Each row is a point on a tangle of strands that fork, close into loops and nearly touch. The rows are in no order.
Points whose rows are less than 84.2 apart are linked; no others are. Some points are linked to none.
k_826: [ -2 -11  -9  18  50   2   7  10 -11  23   2 -36  -9 -56   3  15  15 -20
 -25  -7 -15 -12  35  27  42  25  20  23   5 -15   4]
k_717: [-12  17 -23 -14  18 -43  13  24  -9   0  26 -38 -34 -39  34  14   7  35
 -41 -13  42  18  25  45  -5 -12  33 -14 -42 -12  34]
k_100: [ -4 -43 -12  -4  48  -4 -19   0  -1 -36  22 -33  27 -11  13 -18 -45  35
 -18 -31  18 -10 -22 -31  -1   0 -11  20  25 -13 -31]
k_370: [ 16 -13  12 -19 -30   1  -7 -40  -8   3  -3  36  28  44 -10  -4 -19 -18
  18  29  21  13 -11 -26   2   1 -11 -12  41  19 -52]
k_791: [-24 -25 -10 -23   0 -13   5 -11 -10 -34  21  -9  25   3  16 -15 -57  30
 -49  28  60 -24 -54 -20   6 -22 -11 -15   8   8 -18]
k_718: [  9  14 -25 -33  40 -17   7  19 -50  12  10 -69 -14 -43   4  27  26  47
 -27 -29  29  16  38  27  -3  12  29  -2 -24 -42  49]
k_528: [-20 -25   5   7  17   1 -11 -20  31  -4  17  18  34  33  -6  -3 -15  -7
  33 -15 -45  19 -22 -47   3  15 -14  31  29   6 -56]
k_904: [ 42 -29  -7   3  41 -24 -32  -1 -12  13   3   8  10   6  16  22   2 -25
   7  -9  47 -11   2   3  17 -25 -18   9  48 -22 -32]
k_714: [-31   8  20  -3 -66  -1  -2  -1  27 -16   7  21 -16  26 -11 -17  -4   5
  -5  25  12 -19 -36   8 -12 -21 -19 -28 -12  14  18]
k_335: [ 25  17  -4  27   2 -18 -24  23  28 -31  -6 -10 -28 -18  16 -19   0  23
  32 -45  61  -4  10 -34 -25  -3  22 -16 -14  -2  -9]
k_368: [ 39   7  -4  -7  30  14 -10  30 -17 -16 -36 -52  -8 -45 -11 -11  -9  -1
   8 -42 -14 -15   5   6   9   3  23   6 -16 -11  53]
k_106: [-38  -8  -5  -2 -18   5  24  -7 -10  32   4  -6  -8 -17  -2   1  -5  -8
 -40  42  -6  -5   6  39  16  -5 -15  -6 -18  -2  28]
k_744: [-37 -34 -10 -26  -6 -16  -1 -24 -39  -3  30  -8  32   8   7 -12 -33  37
 -53  25  54  -9 -40 -10 -11 -14 -29   4  -1  -8 -11]
k_29: [ -9 -16 -14  14  46 -17  -8  17  24  -4  10  -5  -9 -39  31  22 -11 -19
 -22  14  36 -21   8  30  24   2  34  -5  -1  13 -11]
k_525: [-33   5   7  19 -45   4   4  18  37 -23   3  24 -22   9   1  -8  -1  -2
   0  11 -12 -11 -20  22  -6 -23 -27 -15 -21  16  23]
k_24: [ 21  18  -4   4   8  18  26  13   5  34 -45 -33 -29 -42  -6   1   4 -51
   4   9  -8 -34  23  57  40  -9  -8 -17  -7   5  52]
k_805: [-38  18  -6  29  37   1  28  40  40 -13   6 -19 -31 -59  17  -8 -17   5
 -35  -2 -17   6  34  43   9  12  37   8 -18  15   9]
k_387: [-21 -32   8  13  48  20  24  23  16 -42  -1 -26  27 -36  19 -27 -75  23
 -44   2 -13   3 -47 -10  -2 -19  -9  23   7  37  11]
k_601: [-20   2   6  25 -12  22  25  20  38  12 -25  -1 -19   0  -8  -4   4 -32
  19   5 -55  -9   2  39  25 -21 -49   8  -6   5  47]
k_584: [ 17 -19 -17  -5  17 -10 -20 -24 -23  13  14   1   1 -13   9  30   1  -3
 -11   0  17  13  20 -16  -4  26  33   2  16 -16 -39]
k_856: [-23   9  -7  -3  12 -12   2  36   4 -39   6 -19 -24 -34  18 -24 -26  54
 -41 -15   7  18   6  17 -23  -6  44  -2 -36  22  23]
k_86: [ 47 -26   1   0  39 -13 -28  -5   1   7  -5  26  21  23   9  27  -4 -40
  22   1  45  11   3  -2  15 -21 -15   1  62   3 -64]
k_871: [-22  -9  11   7   4  41  44  17  40 -16 -12 -27   4 -21   1 -12 -50   2
 -20  10 -41 -23 -40   7   4 -38 -41  15  -7  16  63]
k_532: [-22  38  -6 -25 -25  16  13  28 -26  15  20   4 -42  -4  15 -10  23  39
  10 -12 -36  24  48  41 -21  36  -3 -20 -66  -7  22]
k_650: [-21 -28  10  -5  13  20   7  -8  31 -30   6  -4  33   4  -5 -23 -64  12
   8  -4 -17  -6 -46 -35  -5  -5 -13   6  27  14 -16]
k_737: [-25 -19  -3  -9  33  30  32 -27 -28  24  13 -32  31 -33 -10  17 -31  -1
 -40  15 -41   8  -7   5  19  43  25  17  13  11 -17]
k_68: [-17  16  -6 -11 -23  -8   6   6  -6   4   5  -9 -35 -17   8   1  14  19
 -18   6  -4  10  38  41  -1   6  19 -13 -37   0  26]
k_748: [ 19 -39   0 -28   0   2 -11 -32 -14  25 -11  23  44  26 -15   4 -31 -23
   3  21  19   6 -25 -21  20 -18 -33  -9  53   1 -39]
k_102: [ -5  11 -20 -15   8 -23  -9  43 -19  -9   7 -36 -38 -31  16  -6  21  27
 -12 -38  27   6  30  22  -6 -19 -23  -4 -41 -42  55]
k_855: [-21 -23  -6 -16  40  28  16 -19 -10   5  14 -26  41 -23   8   0 -63  18
 -37  15 -33   8 -12   3   6  36  39  13   4  17 -29]
k_879: [-15 -10 -12   8  -7 -15   2  -6   4  20  -3   9 -18 -11   1  11  10 -25
 -22  33  -1  -9  15  35  18 -15 -19  -2  -1  -2  15]
k_951: [-37 -17  21 -15 -12   6   6 -10  28 -32  39  13  37  21  -6 -25 -50  34
  16   2 -11   1 -53 -45  -8   5 -20   8  26  17 -50]
k_746: [-11  -4   3 -11  -7  21   7 -12 -42  44   7  -7   4  17 -17  -2  31  -6
  -7  17 -44  -6  12  13   1  16 -23  24   3 -20  18]
k_488: [ 21 -20 -10   3  51   3 -17  10  13 -26 -21 -23  16 -30  15 -14 -49 -13
   6 -12  60 -47 -22  -8  16 -16   9  -9  12  15  16]
k_848: [-18  -7  17 -21   0  27  26 -29 -40  56  15   2  31  19 -25  -2  13 -24
 -11  42 -52 -13  -1   7   1  19 -23  31  16   4  10]
k_664: [-10 -18 -19 -12   5 -26   9 -10  -1 -15  21  -7  -1 -24  13  14 -25  18
 -48  29  64 -22 -16  19   8 -17  24 -21 -16   5  -3]
k_213: [ 15  -9 -17  -7  19   1   4  10 -29  13 -22 -47 -13 -36   1  -2   9  -9
 -20 -12   8 -17  19  39  29 -17  -6  -3 -21 -24  51]
k_101: [ 42  -2   7   0 -23  22   5  -9   3   8 -53   5  11   1 -21  -4  -2 -42
  26  -5 -18 -19   1   4  17 -12   0 -19   7   0  39]
k_314: [ 33  48  15  34 -29 -20  -6  -2  30 -23 -20  50  -4  51   0   1  37   3
  49 -20  -5  25  17 -40 -16  14  10  -4  -6  11 -44]
k_872: [  7   7  -4   2  26  34  16  32   9 -24 -37 -56  -8 -51  -7 -27 -26   0
   2 -31 -47 -13  -1   6   1 -13  13  17 -24  -1  63]
k_954: [ -4  -7  13  12  21  41  24 -18  11  19 -10 -12  25 -13 -15  15 -20 -32
   2  13 -77  -9 -17  -9  25  29   7  21  21   4   0]
k_372: [ 10 -22   0  -3  29  37  14 -33  -1  28  -2  -8  37  -9 -18  27 -26 -33
  11  14 -57   9 -13 -11  29  42  17  17  35  16 -35]
k_160: [-29  27  11  43 -24 -26  -2  14  66 -14   3  63  -3  50   2   5  42  -7
  38 -11 -36  22 -14 -17  -5  -7 -21  -1 -10  22 -32]
k_593: [ 34  -7  -1 -20 -16   0 -13 -27 -42   5 -11 -14  11   4 -11   6   7   5
  11 -25  -2  -3   1 -22 -14  26  24   5   1 -18   2]
k_62: [ 46   1   2 -14 -26  -6 -15 -41 -26   0 -12  12  13  30  -6 -13   4   5
  24 -17  24   1  -1 -40 -22  22   6   3  19 -15 -37]
k_933: [-18 -15  -8 -15  43  11  29  -7 -20 -19  -5 -24  19 -36  11  -3 -67  29
 -52  21   2  21  -9  12  -1  26  62   1  -6  29  -5]
k_329: [ 10  20 -16 -25  45 -17  27  23 -32  21   7 -66 -22 -62   6  29  41   9
 -36 -25  19   4  51  46  27  20  44  -3 -11 -28  34]
k_669: [-36  18  20  -5 -56  11   7 -22  -8 -20  37  17   3  40 -12 -39  -8  43
  10  15  22 -16 -43 -40 -40   7 -12 -17  -6  13 -26]
k_455: [-19 -19   1  12 -11 -10 -10   0  29  -8  10  21   0   7   1   3 -15 -12
  -4  26  23  -8 -30 -13   6 -12 -18 -16   8  14 -14]
k_936: [ 14   9  30 -14 -26  16   9 -31 -12  31 -11  56  25  48 -26   6  17 -34
  27  40 -48  15  -3  -5   0   9  12   9  11  21 -27]
k_522: [  0  24   9  22 -41 -15  -6  23  32 -42 -15  13 -23  21  -4 -32  31  10
  38 -36  -5  -3  -5 -17  -9 -18 -45   5 -23 -21  20]
k_949: [ 38   9 -14   7  -2 -23 -33 -30 -22  16  29   3  -2  10  21  19  17  27
   6 -31  36  30  17 -41 -38  35  15   6  20 -23 -55]
k_592: [-21   0   6   2 -13  15   7  -8  24 -19   0  12   0  -4  -6 -10 -21   8
   8  -4 -26   2  -5 -20 -18  13  25  -2  -6  15   1]
k_617: [-30   9   8  29 -11 -17   9  21  55   6   4  64  -5  45  -5  15  27 -35
  28  17 -18  29  -9  -4  17 -16 -23  -4  12  25 -40]
k_67: [ -9 -16  12  10 -30  -3  -5   8  43 -28   3  31  12  42 -11 -15  -6 -20
  33  -6  30  -9 -49 -34   9 -28 -45 -18  36  16 -32]
k_677: [-41  -2  16 -15 -55   9   6 -12   5 -17  25  22  11  31 -13 -28  -7  13
  -7  28  23 -22 -52 -13 -17 -19 -29 -19   3  22 -10]
k_59: [ 11 -21 -13  -3  24  -1  -7 -21  -7   1   9   1  10 -10   6   7 -24 -15
  -9   0  14   3   0  -9   5  10  21  -9  22   7 -29]
k_662: [ -5  15   1   6 -31  -1 -11 -15   3  -2  -6  25  -6  22  -2 -10  14   8
  16   8  -1  10   7 -14 -20  14  15 -19 -16   4  -4]
k_345: [ 33  -8  -4  -3  -7  -5 -15   1   2 -12 -28  -8  -2  -3  -2 -15   1 -24
  12   0  58 -32  -9  -2  15 -32 -13 -26   7  -7  32]
k_647: [-14 -10  12 -36 -13  31  -1 -39 -39  14  21   1  24  30 -17 -10 -16  23
  -4  25 -12  -5  -9 -14 -35  33  31  -7  -8  15  -1]
k_540: [-29   9   9 -22 -27  13   4 -35 -20   4  29  21  11  30 -12  -8   5  32
   1  31 -15   2   0 -19 -48  37  33  -9 -26  16 -16]
k_19: [ 23   5 -14  -6  -1 -32 -23  16 -26   7  -1 -21 -27 -14   9   3  36  11
  -4 -29  33  -1  25  12  -3 -23 -24  -9 -17 -43  44]
k_941: [ 17 -23 -24   4  58  -5  -3  -2  -3   1   1 -20  10 -32  19  17 -24 -20
 -16   2  36 -17   5   7  26   8  30  -2  12   3 -13]
k_520: [ 28  54  16  29 -39 -31 -15  -2  21   4  -2  45 -11  51  11  12  48  17
  29 -12  21  29  22 -33 -27  10 -14  -6 -11  -3 -43]
k_994: [-22 -15   1  18  33  31  41  22  43 -34 -10 -28   1 -38   2 -15 -67  11
 -21   9 -33  -9 -23   2  -1 -21  -1  17  -5  34  31]
k_574: [ 17  14   8   8 -35 -17 -11 -25 -13   1   1  19  -7  29  -2 -18  23  17
  18 -10  41   4  -2 -27 -27  -3  -5 -11   9  -9 -15]
k_425: [ 19  18  -2  -5  -6  11  -6  11 -24  24  -6 -18 -20 -13  -7  13  45  -1
   4 -24 -44   4  39  16   1  19   1  16 -25 -26  22]
k_400: [ -5   7 -11 -17 -14   1 -12   6 -36  -3  -9 -25 -13  -3 -11 -17  14  42
  -3 -42  -2  -4  15 -10 -24   0 -11   9 -35 -31  48]
k_940: [ 35   3   1  16 -20 -26 -18   4  27 -15 -22  34   0  37  -4   5  24 -16
  38 -14  27  17   5 -25  -1  -7  -7   1  35  -3 -38]
k_256: [-10  24 -17 -14  40 -27  25  26  -8   7  13 -47 -37 -60  19  21   9  14
 -33  -4  30  -5  46  61  11   5  41 -20 -31  -4  35]
k_689: [-11  20  -3  -7  -4 -19 -10  56  13 -48   4 -29 -37 -33  14 -31 -18  41
 -27 -23  37  -6 -18  19 -16 -39  -6  -8 -39   6  42]
k_69: [-25 -14 -12   0  -3 -16 -10  -6   6 -28  24   0   1 -12  18  -7 -26  30
 -46  24  69 -12 -34   4   1 -24   4 -22  10  11 -23]
k_931: [ 34 -13 -23   1  23 -11 -14  23 -20   2 -11 -29 -10 -32   5  10  22 -14
  -3 -36  17 -11  18   5  16 -20  -9   3   0 -33  37]
k_463: [  4 -23  10   5   4 -11  -6   2  35   7  -4  46  28  48 -15  16 -14 -43
  24  11  32  22 -35  -5  16 -42 -37 -20  63  21 -71]
k_247: [ 55  27  12   4 -32  -2 -14  -8  -9  -9 -46  34 -11  30 -15   5  37 -28
  33  -9  -4  14  17  -4  -9  -4  17  -8   0  -6  -6]
k_735: [ 34  -5 -10 -10  52   2 -15  22 -13 -23 -24 -51  10 -49   2 -13 -16  -2
  -5 -40  31 -32  -6 -10  10 -17  21   4 -12  -8  52]
k_788: [  3 -24  -4 -11  35  24   4   1 -38   3  -7 -50  18 -33  -7   1 -18  29
 -29 -22 -26  -1   1  -3  -4  28  32  28 -10 -14  24]
k_524: [  8  -8 -12   3  -6 -12  -5  15   9  -3 -21  -6 -11 -23   7  -3  -7 -18
 -15  19  50 -39 -11  32  21 -47 -21 -29 -15   6  39]
k_637: [-27  36  25   6 -42  -1   6 -17  -1   4  48  29   4  58  -4 -40  20  42
  18  25  35  -7 -34 -64 -35  17 -28 -13   5   9 -62]
k_873: [ 37 -25  -1  -3   8 -10 -21 -11  -8 -11  -7   5  20  19  -3  -2  -2 -19
  26 -16  39  -8  -9 -22  14 -18 -27   0  44 -17 -12]
k_338: [-32  17  -1 -21  -5  12  10  -1 -47  31  19 -12  -8   4  -7  -2  31  23
 -13   4 -41   3  35  19 -25  21 -13  11 -33 -18  34]
k_200: [-13  46   1 -19 -40  12   6   6 -23  25  15  24 -38  21   7   2  39  28
  14  10 -30  18  51  26 -36  39  18 -12 -62  -9  16]
k_631: [ -1  -8  -1  16  12  -7  -9   0  -1  28  -8  16 -18   0   4  22  24 -35
  -4  24   7   7  36  24  23  -7  -5   1  25   1  -9]
k_642: [-26  12   7  29 -19 -25 -14  19  32  15   7  52 -20  33  -3  19  43 -29
  17  19 -20  34  18   6  13 -12 -30   9  -3   3 -29]
k_340: [-41  27  -4 -25 -15  17  19  13 -28  19  23 -20 -42 -23  12  -9  18  35
 -19  -2 -26  15  44  46 -12  24  -8  -1 -45 -13  39]
k_810: [-16 -35   9  -6  41  28  19  -8  18 -30  -3 -17  40 -20  10 -21 -83  32
 -26   2 -30   9 -38 -22  -3   3  10  13  25  30 -15]
k_967: [-41  -2  14 -24 -24  10  14 -25 -24  39  18  30   7  20 -11   0   3  -5
 -20  66 -13 -10 -10  10  -6   4  -5 -16  -8  20   9]
k_932: [-12  41  25  14 -61 -16  -3 -10  27 -10  27  46  -9  63  -3 -27  33  25
  30  13  26   7 -36 -43 -27  -5 -32 -15  -2  20 -53]
k_508: [ -5 -10   5 -15  -6  12   0   5 -19 -11 -15 -29   0  -9 -13 -23   6  31
   3 -21 -22 -14   1  -7 -14 -18 -35  16 -22 -29  61]
k_496: [  7  10 -13 -31 -12  -7  -9  14 -45   4   7 -38 -14   0  -6  11  22  56
  -4 -48  19  14  23 -11 -34   5  14  -3 -39 -37  44]
k_307: [ -2   6   6  19   3  15  -2 -10   8 -10  -5   3  26  13  -5  -1  16   8
  35 -32 -75   9   3 -32  -9  36  12  38 -13 -13  -2]
k_374: [ 39   3  13  11 -18  28  16 -10   6  13 -54   7  12  24 -27   6  13 -51
  30   2 -57  -5   3   4  23 -14 -15   6  23  -9  39]
k_915: [  9 -31   2  -8   7  19  10 -20   1  23 -17  28  41  30 -21  18 -23 -45
  13  25 -26   8 -25  -8  32 -18 -32   7  47   8 -19]
k_533: [-20 -13  13 -18 -12  -3 -10 -37  19  -6  38  24  37  37  -6 -18 -29  10
  39  -1 -21   8 -37 -53 -11  24 -11  16  29  16 -70]
k_393: [-35  17  17  32 -37 -10   7  12  69 -39   8  45   9  53 -13 -14  15   4
  32  -6 -17  13 -48 -38  -2  -9 -20 -17   2  29 -26]
k_641: [ -3 -28   7   1   3  17   1  -5 -21  10  -9 -21  28   6 -19  -6  -3   3
  -3 -10 -39 -24 -13 -10   2 -16 -39  27   1 -23  42]
k_946: [-27  31 -13 -11  15 -31  12  49 -15 -27  21 -24 -36 -25  33 -15  -9  82
 -51 -29  20  42   8  23 -41  -4  50   4 -42  10  30]
k_38: [-17 -20  10   7 -25  -5  -3 -12  33 -15  19  38  20  44 -13 -11 -24 -15
  22  14  40   7 -55 -30  15 -24 -44 -21  53  15 -66]
k_945: [-54   0  10  -9 -30  25  31 -23  -2  35   7   9   3   6  -7  -5  -7  -7
 -38  60 -35 -15  -4  33   2  -6 -20  -6 -12  24  31]
k_579: [ 34  -5  -5 -12  62   3 -13  35   8 -32 -32 -34   7 -49  16 -18 -29  -2
  15 -24  66 -48 -17   4  12 -21   6  -1 -15  13  41]
k_629: [ 21  -2 -13  26  24 -41 -26  -3  26   8  27  25 -14  -8  29  37   8 -19
   0  14  62   7  16   1  -6 -10  18 -21  26   9 -53]
k_499: [-31  -7  -2  11 -19  22  16  18  34 -20  -6  -1  -9  -3   5 -15 -28   9
  -7   9 -34 -13 -24  10   1 -25 -30   2 -18  12  44]
k_820: [-22   9  -4  31  78  -2  22  36  19 -10   1 -43 -14 -67  29  -1 -17   0
 -36  -6  -1  -7  26  44  24  20  38  24  -3  19   7]
k_875: [  2 -10 -25  -8  16 -19   6   6   9  -8  -5 -11  -7 -34  15   4 -15 -14
 -34  28  74 -36 -11  31  25 -26  16 -31 -22   6  25]
k_437: [ -3  10  10  19  -3  31  37  11  18  26 -36 -21  -9 -35 -12  -6   8 -40
  -4   2 -41 -14  23  47  32  -5 -32   8  -1  -9  50]
k_893: [-32   5  -3  10   8  -5  15  41  27 -28   4 -12 -31 -36  15 -18 -21  19
 -19  -9 -18  13  18  32  -9  -1  21   5 -35  16  22]
k_531: [ 30 -18  -9   4  -4  -1 -13 -18 -20   6 -23   1   4   4 -11   0  10 -20
  13  -3  32 -13  -3  -2   6 -21 -11  -1  12 -11   5]
k_683: [-28 -38 -18 -13  22 -16 -10 -12 -22  -3  28 -15  28  -1  10   2 -23  25
 -41  16  32 -16 -25 -10  12 -20 -38  10  15 -19  -3]
k_328: [ -2  -5  -8  11  24 -13 -21  15  23 -29  -1 -13 -13 -27  17   0 -23  13
 -17   4  32 -14  -1  10  -3 -11  24  -1  -5  16  -2]
k_652: [ 33 -14   2  11   1 -21 -16   0  28  -4 -12  38   5  39   4  19   0 -34
  29  -1  60   9 -10 -14   9 -32 -25  -8  55   5 -57]
k_262: [ 20  16 -10 -30  16  -2 -17  20 -52   6   4 -62  -9 -28  -5  12   8  49
 -14 -50  24  26  20  -8 -19  22  44  -2 -33 -33  39]
k_899: [ -4  11  29 -31 -23  21   3 -37 -19  34  16  45  34  57 -18 -13   5 -17
  18  48 -33   4 -24 -22 -24   9  -1   7  10  19 -22]
k_448: [  3   2  -5  16   4  -3 -18  10  22 -43  -7  -3 -10 -19  12 -16 -23  21
   7 -18  42 -10  -7 -17 -15   9  26 -13  -6   5  -4]
k_527: [-17   3  14 -31 -36   0  -6 -41 -11  21  22  42  23  44 -12 -10 -15   2
  11  51   5  -9 -29 -27 -17   4   1 -14  17  24 -39]
k_675: [ 14  15  10  21   1   4  -1  13 -11  19 -14   0 -15   5  -3  13  64 -16
  23 -28 -64  16  43   9  14  26 -12  36  -3 -29   2]
k_674: [  8   5  -9  18  -5 -32 -22 -10  10  22  15  32 -17   8  19  33   7 -11
  -5  17  39  22  11 -12 -12  -7   1 -10  21   5 -33]
k_834: [ 61  23  -3  -3 -27  -3 -15  -1 -33  20 -25   6 -23   5 -16  12  45 -15
  14 -17  -2  14  34   8 -11   2  23 -10 -15 -18  12]
k_620: [-27  24  -4  31 -28 -23 -12  37  45  -2  12  41 -42  16  20  15  36 -12
  14  -1 -10  20  28  27   7 -13 -37  -4 -24   6 -11]
k_165: [-15  29 -18 -13  22 -50   7  46 -11 -23  27 -34 -40 -35  35   4  -2  72
 -51 -14  51  27  11  37 -27 -18  35 -14 -48  -4  23]
k_18: [-38  11  21  28 -51 -11  -2  18  56 -36  25  28  -6  49 -14 -17  17   6
  17 -13  26  -4 -59 -41  -4 -14 -48 -10  24  14 -46]
k_651: [-23  22  -4  18 -48 -21 -14  25  33 -17  10  29 -40   9  13   4  20   3
  -2   0  16   3   5  13  -9 -17 -25 -22 -27  -3  -3]
k_552: [ 10 -24  -9  23  39 -19 -37   2   6  -2   4   6  17  -7  10  25   8 -25
  12 -16   2   9   9 -12  14  -1 -25  18  38 -12 -37]
k_470: [ 36  34  -9  36  -4 -32 -38  24  27 -19   7   4 -27 -14  23   6  31  12
  35 -43  36  12  26 -32 -23   5   0 -11  -5 -25 -18]
k_730: [  3  29   5  23 -58 -26  -4  -6  29  -9   5  57 -10  60   1  -4  35  -2
  22   8  26  18  -7 -25 -19 -14 -12 -12   1  11 -48]
k_679: [ 22 -27   9 -30   1  19  -1 -38 -30  25  -8  17  38  13  -3  22 -21 -30
   2  23 -32   4  -7 -10  21  24  18   4  29  10 -34]
k_913: [-16 -38  -9  16  41  -2 -15  -5  14   8  11   5  21   3  -1   9  -2 -16
  17 -11 -36  12  -2 -23  18  17 -19  33  34 -10 -48]
k_173: [-15  -4   8   4  11   6  -2 -15  24 -16  18  13  40  32 -13  -3   4   8
  42 -14 -63   4 -28 -38   0  23 -19  33  11  -2 -21]
k_823: [ -2   4 -15  -9  30  -7   4  37  -2 -13 -11 -32 -16 -54  12 -11 -15   3
 -26  -4  28 -28  15  36  11 -24   6  -2 -31 -10  51]
k_254: [ 41  12  19 -12 -29   6   6 -29 -19   5 -30  39  18  49 -25  18   7 -40
  35  20 -24  19   2   4   4   7  18   3  29  14 -34]
k_740: [-36  25   8 -12 -18  13   0 -11 -22  22  27  17 -18  19   3 -10  32  32
  -3  29 -34  10  23   8 -42  36  24  -4 -48  13   3]
k_176: [ 54 -11   5 -22 -10  14  -7 -33 -20  11 -25  19  25  20 -20  21  -3 -46
  15  20  -7   5  -4  -2  16   8  17   0  37   7 -27]
k_110: [ 37  -1  -7  -8 -19  17   5 -10  -7   1 -39  -8 -16 -12 -16  -3  -1 -37
   5   3   5 -14  16  18  10  -8  22 -31 -14   0  40]
k_830: [-18  -6  26 -26  -5  31  14 -32 -26  45  20  30  42  54 -31  -5  12 -16
  14  47 -68 -10 -26 -15  -9   1 -19  20  11  11  -1]
k_482: [-19 -11 -10  28  76   8   8  23   4   2   9 -44  -2 -65  22   9 -19  -5
 -34 -13 -16  -9  21  19  25  21  27  32  15  -8  -2]
k_706: [  3   6  -1   6 -13 -20 -11 -19 -19  31  10  33  -6  25   2  31  25 -16
 -10  35  14  23  27  10  -4 -13   2   3  27  -1 -33]
k_564: [-25   0   8 -10 -23 -10   0 -24 -32  38  18  31  -4  22  -8  13  20  -4
 -20  48  -1   6   9  18   1   3  -3   5   4   0  -8]
k_242: [ 24  10   3  10  31  -3  10  16 -29  39  -1 -41 -13 -43   4  28  42 -39
 -29 -28  -7  -7  52  42  37  32  19  10  15 -26  11]
k_457: [ -9 -25   5 -27  -4  25   8 -45 -27  21  17  10  30  11 -16   6 -20  -5
  -6  34 -31  -5 -24 -11   0  30  13   5   8  11 -18]
k_277: [ 27  22  -9  18  -2 -29 -25   1  -9   2  19  -4 -16  -3  20  23  28  32
  13 -36  34  22  29 -35 -33  15  16   5  -3 -33 -21]
k_79: [ 17  11   5   5  -3  40  18   5  19 -21 -35 -20   3 -29  -9 -15 -24 -12
  28 -14 -55 -10  -4   4  -1  -1  14  -1 -22  10  54]
k_809: [ 16  24  13 -10 -45  28  23 -29  23  -9 -25  34  15  49 -25 -14  12 -21
  61  -3 -52  -4 -21 -17 -18   5   5 -11 -12  17  18]
k_443: [  2 -18   6  14  -1  29  11 -12  12  23 -24  16  19  13 -20  11   5 -46
  15  18 -40  -4  -7   0  24 -12 -23   9  24   1   8]
k_509: [ 65  23  17   6 -29 -11  -9 -12  -8 -13 -37  38   3  51 -13   3  29 -15
  42 -14  15  20   4 -25 -10 -10   9   4  31  -8 -30]
k_185: [  2  21  -6  -5  22 -10  -9  54  17 -40  -8 -27 -35 -43  14 -25 -10  18
 -12 -13  52 -23   9  44  -6 -36  12 -20 -40  13  44]
k_270: [  1  -7 -17  23  39 -26 -25   9  35   3  14  12 -25 -23  26  31   5 -24
  -6   9  38   4  27  12  16   3  34  -4  17  10 -32]
k_519: [ 40 -17 -14 -14  10 -16 -29 -38 -48  29  30  -8  13  13  14  30  12  17
 -12 -16  20  29  11 -30 -16  40  26   2  20 -23 -52]
k_453: [ -7 -41  -7   2  21   9 -10 -11 -28   6   1 -26  24  -7  -6  -4 -18   2
 -18  -1   0  -8 -13 -17  16 -11 -34  14  16 -25  13]
k_930: [ 39  18  10 -24 -26   5  -3  -3 -49  30 -18  -2 -19  12 -12  10  51 -11
   5  -4 -27   9  43  34   0   8   7  -1 -15 -26  28]
k_283: [ 16   3   1   2 -18  18  -2   0   3 -24 -29  -6   1  -6  -9 -18  -7   0
  27 -18 -35  -7   8 -14  -7   8  24  -1 -17  -8  21]
k_911: [ -8  17  -7  -4 -19 -19  -8  48   6 -33  14 -26 -41 -27  11 -23  13  45
 -11 -29  38  -3   6  23 -20 -34 -30 -17 -41 -21  44]
k_409: [ 16  11 -13  -7 -16  -9  -5  -1  -4  -4 -18  -8 -32 -24   8   3   7  -2
  -4   3  33  -6  25  28   6 -17  17 -39 -30   1  33]
k_25: [ -1 -11  -3  13  22  29  25 -18 -28  39  -2 -38  11 -32  -7   9  -4 -23
 -28  -1 -56  -1  11  24  36  50  31  27  13  -2  -6]
k_785: [ -8 -10   6  22  20  26  20  -4   9  26 -17 -21   9 -14  -6  18   9 -35
   3  -1 -68  -8  19  12  23  33   8  25  23  -1  -6]
k_219: [ 38  12   0 -16 -21  16  -7  -6 -29  -8 -31 -24   4 -16 -15   1   6   5
  21 -35 -17  -2  14 -11  -9  22  38 -11 -20 -12  27]
k_657: [-10 -12   4  22  -1  19  35  11  45  19 -21  19   6  24 -21  15   4 -50
  30   8 -51  -3 -12  13  25 -31 -41   7  22  13  22]
k_153: [ -3   8   6  18  12   1  -6  -4  -3  12   5  16  12  19  -9  10  45 -13
  24 -11 -73  20  16 -20   9  30  -4  41  -5 -12 -18]

A piece is all that can be reached along the links. How many separate loops has the piece of each point below (a circle has one, a figure eight two, a Y none), and how many tips (points with one link)?
k_826: loops 2, tips 2
k_662: loops 1, tips 1
k_631: loops 2, tips 0
k_689: loops 1, tips 0
k_457: loops 2, tips 2

A tip is a point with one link. Name the tips that can be reached along the links from each point below, in the order of the rows.
k_805: k_314, k_242
k_79: k_488
k_748: k_24, k_933
